The views of a scene show one set of named points, each view turned or mirrored, and shifted as a whole, with a little noise and some points left out.

Scene 1
View 1
z_237: [ -7   4  -1 -17   7 -13  14 -17   3  -3  -3  -9  -7   6   8]
z_436: [  1  -2   3  16   2  -2 -10  -1 -19   4   8   3 -16 -22   9]
z_778: [ -1  -9  -7  11   3  -7  -9  -3 -19  -2   8  13  -7 -23   5]
z_159: [  7 -16  -1   5  15   6   0 -13  -3   2  -1  20  -9 -21   3]
z_927: [ 11 -17   4   6  15  21   7 -14  -2   8   4  35  -9 -19   6]
z_967: [ -2   5   5   1   4 -12   3  -9  -6   0   0 -12 -16  -7   8]
z_956: [ -3   2   4   7   0  -5  -1  -5 -16   0   7  -2 -13 -11  10]
z_476: [ -1   2   4   8   5 -12  -6  -5 -12   1   0 -12 -17 -17   8]
z_290: [ 17 -24   7  -7  26  23  15 -25  17  11  -6  33  -7 -15   1]
z_366: [ -6   1  -5   4  -1 -11  -1  -5 -19  -4   8   3  -8 -10   9]
z_96: [  7   3  18 -10  12  10  18 -17   8  11   1  -2 -18   3  13]
z_294: [ -4   2   3   7   1  -5  -1  -5 -17   0  10   1 -13 -14  10]
View 2
z_290: [  5  22  -7   0  19 -24  -4   3 -22 -10   1  29  17   8 -25]
z_436: [-14  -9 -12   9   4   7 -26   4 -13  -9  10 -10 -17   2   2]
z_294: [ -6 -13 -12   7   3   5 -14   0  -8 -12   3  -9 -10   7   3]
z_237: [  4 -18  -6   7   1  -2  11  -6  13  -6  -8  -8  15  15  -3]
z_159: [ -4   6  -8   3  15  -4  -9  -5  -9 -13  -2   3   1  14  -9]
z_927: [ -1  15 -11  -3  19 -13 -16   0 -29 -16   3  16  -5   7 -15]
z_476: [-10 -15 -10  11  -2   7 -19   6   4  -3   6 -13  -2   5  -1]
z_956: [ -5 -14 -11   9   1   4 -12   0  -5 -11   5 -10  -8   7  -1]
z_366: [ -4  -8  -9   7   6   4  -5  -8   0 -11  -3  -9   0  14   0]
z_96: [  4 -15 -12   4  -1  -9   1   8 -10 -10   1   2   4   6  -5]
z_967: [ -4 -19  -9   9  -3   3  -3   4   6  -7   3 -11   2   8   1]
View 3
z_366: [11  8 -5  9  7  5  4  7  8 -1  0  7  7  2  9]
z_967: [ 7 11  4 -3  9  9  0 -1  3 -9 -2  9 -2 -3 11]
z_927: [  4 -19 -26  13  -1 -16  14  24   5   3   4  19   2   9 -14]
z_294: [ 2 -1 -4 10 13  0  1  1 12 -5 -5 12 -3 -1 11]
z_159: [  3  -2 -24   6   5 -10   9  17   7  -1  -3  19   6  11  -6]
z_476: [  2  12  -4   0  15   3  -1  -1  11 -12 -12  17  -5   1  10]
z_956: [ 1  4 -4  5 12  1  1  1 11 -6 -4 13 -2 -2  9]
z_237: [16 20  5 -4  0 17  6  8 -5 -2  8 -1  9 -4  6]
z_778: [  1   8 -19  15  16  -8   5   5  22   0 -13  19   1  10   8]
z_290: [  6 -15 -31   2 -11 -10  16  36 -14   3  13  17   9  10 -28]
View 4
z_290: [  9  17  -7 -26 -10   2   0  45   9   1   4   9   2   3 -19]
z_294: [  4   5  12  -2   3 -12  10  -9  18  -5 -15   2   8  -4   4]
z_436: [ 12  12  18   0   3 -10  16  -7  23   2 -19   2  14  -2   5]
z_956: [  2   2  11  -5   5 -14   8 -12  17  -2 -14   0  11  -1   5]
z_159: [ 13  15  -1 -13  -3  -8  11  21  18   2  -7   8   8  -5   0]
z_927: [ 17  21   5 -13 -12   3   7  27  14  -3  -7   5   2  -5 -14]
z_237: [-15 -11  -7 -18  11 -23  -4  -6   7  -9   1   3   6   0   7]
z_96: [ -7  -3   9 -15   2  -8  -1   5  10  -3  -8  -1   5  10  -7]
z_476: [  0   1  10  -6   8 -20  14 -10  19   6 -14   3  18   4  13]
z_778: [ 10  11   1  -4   3 -16  11  -2  19  -6 -10   5   5 -15   8]
z_967: [ -9  -6   5  -9  12 -19   5 -10  14  -1 -11  -1  14   7   7]
View 5
z_927: [ -9 -19 -16 -11  12 -19 -15 -36 -15  -1 -26  -1   2  -1 -14]
z_967: [ 14  -4   6   2 -15 -20  16   2  -6  -6   2   6  10   9   0]
z_366: [ -1  -3   1 -16  -6 -22   1  -5  -8  -6  -4   0  12   7  -5]
z_476: [  0   0   0  -5 -20 -18   3   1  -3 -12 -14  12  15  -3   0]
z_956: [ -2   3   0 -10 -11 -23  -3  -5  -7  -5 -11   5  13  -3   2]
z_778: [-15  -3  -4 -23  -9 -19 -11  -5  -2 -13 -22   8  16  -1 -10]
z_436: [ -7   3  -4 -13 -14 -20 -11  -6  -5  -9 -22  10  14 -12   1]
z_290: [  4 -39 -17   1  18 -17  -4 -46 -15   3 -23  -3  -2  12 -21]
z_237: [ 13  -8   7  -7  -7 -22  15  -3  -8  -3   9  -3   9  21  -2]
z_96: [ 11  -8  -4   5  -3 -22   3 -17 -14   2  -4  -3   3   0   1]

In a view up to two points have been moved. Name them for each view, in the order of its rows, or write -.
view 1 => z_366, z_96
view 2 => z_159
view 3 => -
view 4 => z_778
view 5 => z_967
